Points on a hilly landscape, in no order, each with its height.
A ball rolls from a point to the lowest of its 5 nearest points, and stops where none of them is lower. Distance is the straight distance between rows; heights are no part of it.
pere: [ 48  77 104 155 140 103 140 183 177 121 136 186 115  91  98 116 128  71
 146 152]  height 51.9
mopas: [161 109 161  56 111  96  93  57 136  80 105 131 125 183  83 116 165 177
 107 138]  height 14.9
basa: [ 79 130 173 124  80 109 105 102 159 126 103 102 125 154 132 151 192 104
  99 116]  height 38.8
kezan: [101 127 182  86  81 103  85  51 145 104  82 113 138 183 122 109 164 161
 100 110]  height 65.6
Niv: [139 108  96 155 169 134 137 123  97 176 133 131 137 125 133  93  68 133
 188 116]  height 26.5
dasi: [149 130 120 159 151 138 156 133 134 147 117 127 110 130 136 120  79 120
 138  88]  height 51.7
Muf: [159 152 116  94 153 162 116 170  90 107 168 115 126  82 144 162 127 183
  80 165]  height 48.1
ler: [133 116 113 151 148  95 128 112  58 200 118 125 182 153 112 119  81 106
 220 106]  height 32.0
bof: [159 150 150 121 102 145 152 116 141 115 118 111 110 152 123 153 145  91
  91 121]  height 53.7
rad: [163 136  93 144 140 146 146 133 129 133 134 133 107 103 149 126  68 141
 132 112]  height 11.6
Kubu: [ 83 127 150 177 149 124 139 143 153 168 123 118 124 109 137  97  96  95
 164  85]  height 10.5
Ruv: [ 64 136 163 140  70 103 129 121 160 134 108 125 126 155 137 146 197  95
 101 113]  height 42.7
Takud: [ 98 149 173 143  84 122 131 127 149 113 108 103 120 145 136 153 165  89
 100 114]  height 34.1
rufip: [100 121 125 182 147 110 153 131 132 171 123 138 136 106 136  87  83 111
 180  84]  height 18.6
saz: [172 119  84 145 153 150 144 130 118 125 133 137 123 116 137 133  81 152
 155 122]  height 53.4
Rov: [ 52  97 129 174 144 124 157 172 151 159 140 143 138  80 121  86  96 100
 171 114]  height 5.6
Kinum: [ 93 138 172 139  79 120 129 145 158 120 123 121 118 140 133 155 169  76
 104 134]  height 34.4
muk: [119 134 144 167 117 117 143 145 164 140 117 132 105 108 125 149 116  75
 118  80]  height 19.7
koge: [165 145 158  89 124 124 103  71 116  86 103 124 121 160 121 135 159 136
  96 169]  height 11.7
pano: [ 85 126 150 149  75 123 131 166 156 126 117 121 120 114 130 155 170  77
 105 117]  height 24.3
dated: [173 151 158  75 138 150 103 109  87  63 148 131 139 128 121 142 183 164
  87 204]  height 42.4
muv: [ 97 142 148 152  98 123 146 158 164 132 106 116 107 112 136 143 136  72
 111 112]  height 9.3
Kup: [ 58 100 136 176 171 101 134 149 129 177 137 137 152 100 119  69 105 100
 184 111]  height 35.2
tonoz: [154 127  84 121 160 153 126 154 100 148 158 136 126 110 156 116  69 197
 130 147]  height 44.5
Refet: [169 162 127 128 108 144 138 107 126  94 116 113 128 132 125 161 143  96
  91 122]  height 61.4
bivud: [172 141  87 119 143 157 121 160 119 118 160 131 114  86 153 164 105 187
 101 153]  height 57.3
lotuf: [185 138  86 129 158 158 144 135 128 133 134 142 115 115 138 148  74 156
 118 130]  height 67.5
vuzor: [ 86 109 142 161 123 111 147 186 166 132 128 113 127  92 116 117 133  80
 119 110]  height 34.0
reg: [ 92 114 124 174 151 110 150 145 125 179 131 136 132 109 127  71  97 107
 182  85]  height 22.7
lovet: [ 94 103 171  65  86  81  73  67 162 123  95 125 126 179 109  91 162 160
 103  74]  height 86.6
vis: [150 165 147  77 149 160 110 143  73  98 159 116 145 119 127 132 173 172
  85 186]  height 36.7
Loz: [155 164 140  81 154 160 105 155  82 111 153  95 124  82 128 152 163 181
  63 181]  height 40.2
tekem: [139 117  81 151 158 137 135 118  97 189 128 123 145 147 132 108  67 146
 208 122]  height 28.2
Gup: [113 110 117 164 178 102 136 116  96 195 127 125 162 126 130  90  91 110
 196  98]  height 25.2
kigo: [ 70 111 126 181 162 112 132 144 116 196 127 126 157  97 126  79  99 101
 200  95]  height 12.1
rok: [ 41  92 116 143 114 107 158 187 188 126 136 168 103  91 107 138 144  64
 133 128]  height 50.9
tup: [149 143 132 137 107 131 141 113 135 112 107 104 111 129 142 163 132  82
  90  99]  height 57.5
dipe: [162 135 155  67 109 111 100  59 124  76 124 141 126 182 102 119 173 171
  99 155]  height 14.0
gifi: [160 158 145 103 106 130 125  81 119  98 115 112 125 169 127 150 171 122
  89 150]  height 14.4
mez: [ 96 130 183 105  87 110 105  61 148 125 106 106 130 166 121 128 189 119
  88 100]  height 59.0
Vif: [146 113  84 139 147 103 116 108  58 202 131 133 174 167 120 100  84 129
 211 135]  height 31.0
Gulu: [ 66 102 137 167 112 118 148 203 177 136 124 155 125  91 116 127 124  73
 126 116]  height 41.3
riri: [149 119  77 147 164 129 132 126  70 175 129 142 158 154 121 106  82 136
 215 125]  height 29.7
kov: [146 132 131 171 130 139 135 140 155 131 126 121 111 115 135 143  85 105
 128  78]  height 14.7
nul: [139 135 166 112  95 128 114  66 137 106  96 110 128 166 126 145 175 110
 100 128]  height 28.3
luba: [ 58 115 141 184 143 112 162 168 172 164 147 138 127  85 134  91 104 105
 160 105]  height 24.0
zifog: [ 98 141 157 166 117 133 141 165 159 148 131 115 127 109 135 134 104  89
 122  83]  height 19.8
dobav: [ 63 108 140 184 146 112 155 171 161 168 138 142 145  93 118  91 109  96
 155 111]  height 26.0
Zug: [139 104  68 138 164 128 139 126  96 173 139 145 159 151 148  96  67 151
 193 131]  height 31.2
mezab: [118 117 123 173 162 111 143 123 111 170 118 133 135 114 133  79  81 131
 170  79]  height 22.3
Fumat: [115 142 166 134 102 103 129 102 142 110 111 117 123 168 133 158 177  97
  93 108]  height 8.4
Gofor: [143 116  82 138 159 118 119 126  66 183 149 125 163 156 135 106  81 156
 217 146]  height 31.8
bufon: [125 138 166 136  94 132 142 124 157 124 112 109 122 138 138 158 147  80
  95  97]  height 37.3
pedag: [132 135 176  81 110 100  89  51 134  92  82 121 137 176 113 126 169 142
 103 125]  height 22.1
gigok: [170 144  91 104 135 163 129 169 106 103 167 124 121  89 146 161 122 182
  81 166]  height 58.0
badir: [148 133 141  61 142 132  96  71 116  76 119 142 135 157 113 119 170 174
 106 186]  height 18.3
dazag: [104  93 170  45  86  89  79  75 178  99  97 109 126 165  89  90 164 177
  92  50]  height 86.2
Kipe: [121 107 174  54  90  97  88  64 156 113  93 127 127 180 105  90 153 170
  93  72]  height 59.8
noz: [ 55 122 174 109  55 113 110  91 170 120  92 117 121 153 137 131 197 116
 122 126]  height 46.0
Modu: [154 160 136  68 131 147 107 115  83  70 161 105 138 118 117 149 182 168
  99 203]  height 40.7
bik: [ 63 121 161 147  65 117 130 161 162 118 127 128 107 123 133 156 162  70
 109 122]  height 34.3
fego: [155 135 157  81 107 110  94  52 130  82 106 129 130 179 123 126 167 151
  89 155]  height 13.1
dogom: [ 49  87 116 167 143 114 146 192 187 135 133 166 122  82  96 103 113  87
 162 127]  height 48.5
zom: [177 151 140  85 126 136 113  82 102  81 117 135 134 148 111 139 174 157
 110 174]  height 9.1
kadom: [178 156 126  87 128 141 118  90 111  81 129 129 118 139 117 158 174 137
  89 181]  height 16.2
Nume: [118 116 115 172 173 111 134 131  97 176 121 118 152 134 138  89  78 114
 206  99]  height 24.8
dizal: [156 152 137  77 138 158 105 139 102  76 157 131 132 122 129 150 177 166
  66 205]  height 7.8
Gon: [149 117  70 141 154 135 145 120 101 151 128 143 139 135 154 107  70 167
 181 126]  height 34.2
risav: [174 138 134 115 118 135 134 106 119  89 122 114 117 144 118 165 179 128
 106 154]  height 25.7
Tesi: [155 114  70 135 170 120 134 141  81 177 155 130 153 155 156 115  89 173
 202 137]  height 35.5
kan: [163 119  71 126 151 157 140 142 114 148 151 145 117 111 147 116  73 187
 165 139]  height 43.9
tinus: [145 132 137 168 141 122 160 151 149 147 118 118 118 109 139 127  88 108
 136  89]  height 31.4
lem: [ 66 115 138 148  95 117 145 186 164 132 123 146 112 100 114 136 155  84
 128 134]  height 42.9
dasu: [155 138 163  67 139 136 111 106 105  68 140 133 142 126 126 132 189 166
  95 206]  height 38.1
gotu: [ 52 119 162 116  59 110 118 123 168 129 117 127 111 161 138 138 190  99
 127 129]  height 46.9
fotar: [ 80 126 143 175 134 131 144 167 167 148 129 133 120  97 123 100  95  90
 154  96]  height 18.5
Bugob: [178 161 120 109 133 161 115 150  98  89 160 129 126 101 123 167 143 150
  86 171]  height 65.5
tila: [174 147 104 111 138 162 118 152  98 104 145 135 125 100 128 171 119 153
  86 161]  height 66.6
Bim: [168 150 131 100 137 152 120 119  92  81 155 132 132 109 127 169 174 166
  83 185]  height 11.8
batom: [168 151 119 119 124 138 127 110 115 102 115 106 109 135 130 155 152 115
  92 141]  height 42.6
viduz: [147 177 168  81 150 167  83 152  73  90 162  95 143  94 139 137 182 166
  79 183]  height 39.2
poki: [179 147  85 118 141 168 138 127 118  98 150 133 110 106 138 152 119 150
  97 150]  height 74.5
nenub: [ 56 107 136 147  79 115 144 184 180 129 124 133 114 107 123 158 178  74
 121 129]  height 46.2
sukoz: [186 157 116 120 122 147 122 123 125  97 128 117 116 131 122 169 129 110
  97 137]  height 67.0
rufo: [166 133 109 151 137 142 143 140 143 126 136 132 117 116 133 124  76 127
 124  86]  height 72.5
Zesi: [170 135 109 134 121 150 145 135 134 113 128 140 107 134 126 152 104 128
  98 106]  height 90.7
linil: [162 121  89 124 156 157 109 175 104 118 162 127 119  88 147 137  85 202
 111 159]  height 49.7
paga: [162 135  73 123 152 149 137 134 103 147 150 136 151 134 146 110  67 166
 166 125]  height 39.0
biku: [108 130 134 172 146 123 143 144 147 163 123 123 126 118 139 119  89  97
 151  84]  height 18.0
Bif: [165 127  87 140 155 154 143 128 136 139 126 127 115 118 137 116  64 135
 160 114]  height 53.5
kar: [163 120  96 149 154 134 144 131 126 158 133 139 133 126 145 110  64 145
 173 103]  height 34.9
vipi: [156 152 131  84 133 153 111  96  98  73 147 119 136 128 120 150 187 161
  90 185]  height 39.7
vuvi: [ 54  75 110 142 111 118 152 198 195 128 125 182 107  89  97 123 142  68
 133 148]  height 54.6
tagis: [151 101  95 153 173 131 131 133 101 168 129 143 138 137 136 102  62 156
 196 114]  height 28.6
Mufi: [ 53 101 158 127  69 118 133 157 164 126 121 132 114 127 133 161 194  70
 124 143]  height 46.8
gav: [170 127  70 128 153 156 131 152 117 122 143 129 117 100 141 126  90 182
 118 144]  height 50.5
Fefe: [149 135 166  99 101 105 122  75 123  84  94 115 120 190 124 125 173 127
 102 138]  height 16.3
sufun: [137 112 106 161 159 130 140 133 118 174 132 130 127 121 139  94  66 134
 176  90]  height 26.8
Dube: [126 127 184  66 104  87 100  52 168  98 105 123 132 182 100 100 152 162
  94 105]  height 30.3
pavom: [131 105  76 160 155 100 112 123  55 208 132 132 170 155 115 113  98 114
 208 119]  height 31.9
vaso: [185 145  81 126 123 150 141 130 120 102 136 122 102 118 117 161 116 120
  92 128]  height 14.8
mir: [137 112  74 120 161 148 129 150  95 169 163 140 135 122 147 110  84 187
 173 148]  height 40.5
pum: [ 67 106 136 185 135 107 157 173 164 154 131 141 134  90 121 104 114  92
 148 108]  height 25.1
ket: [173 145 118 100 126 154 131 114 120  80 136 123 125 119 133 168 141 128
  99 155]  height 52.6
Gan: [136 149 154 115  84 111 126  93 140 121 110 112 117 171 146 161 169 105
  89 121]  height 35.6

For each start below, name the point where the ball stops.
lovet: zom
Kipe: zom
dazag: zom
kezan: zom

Call two points neighbours if one is among the 5 nearest of the other. Go from one point of each pair to the other, from neighbour to neighbour, staying as low as possible. Name the highest point that can't be avoided.
vaso and muv: batom
Kubu and Fumat: Kinum
kov and rad: dasi
muv and Rov: muk
zom and Fumat: nul
kigo and Rov: rufip
kov and Kubu: biku
Rov and kov: fotar
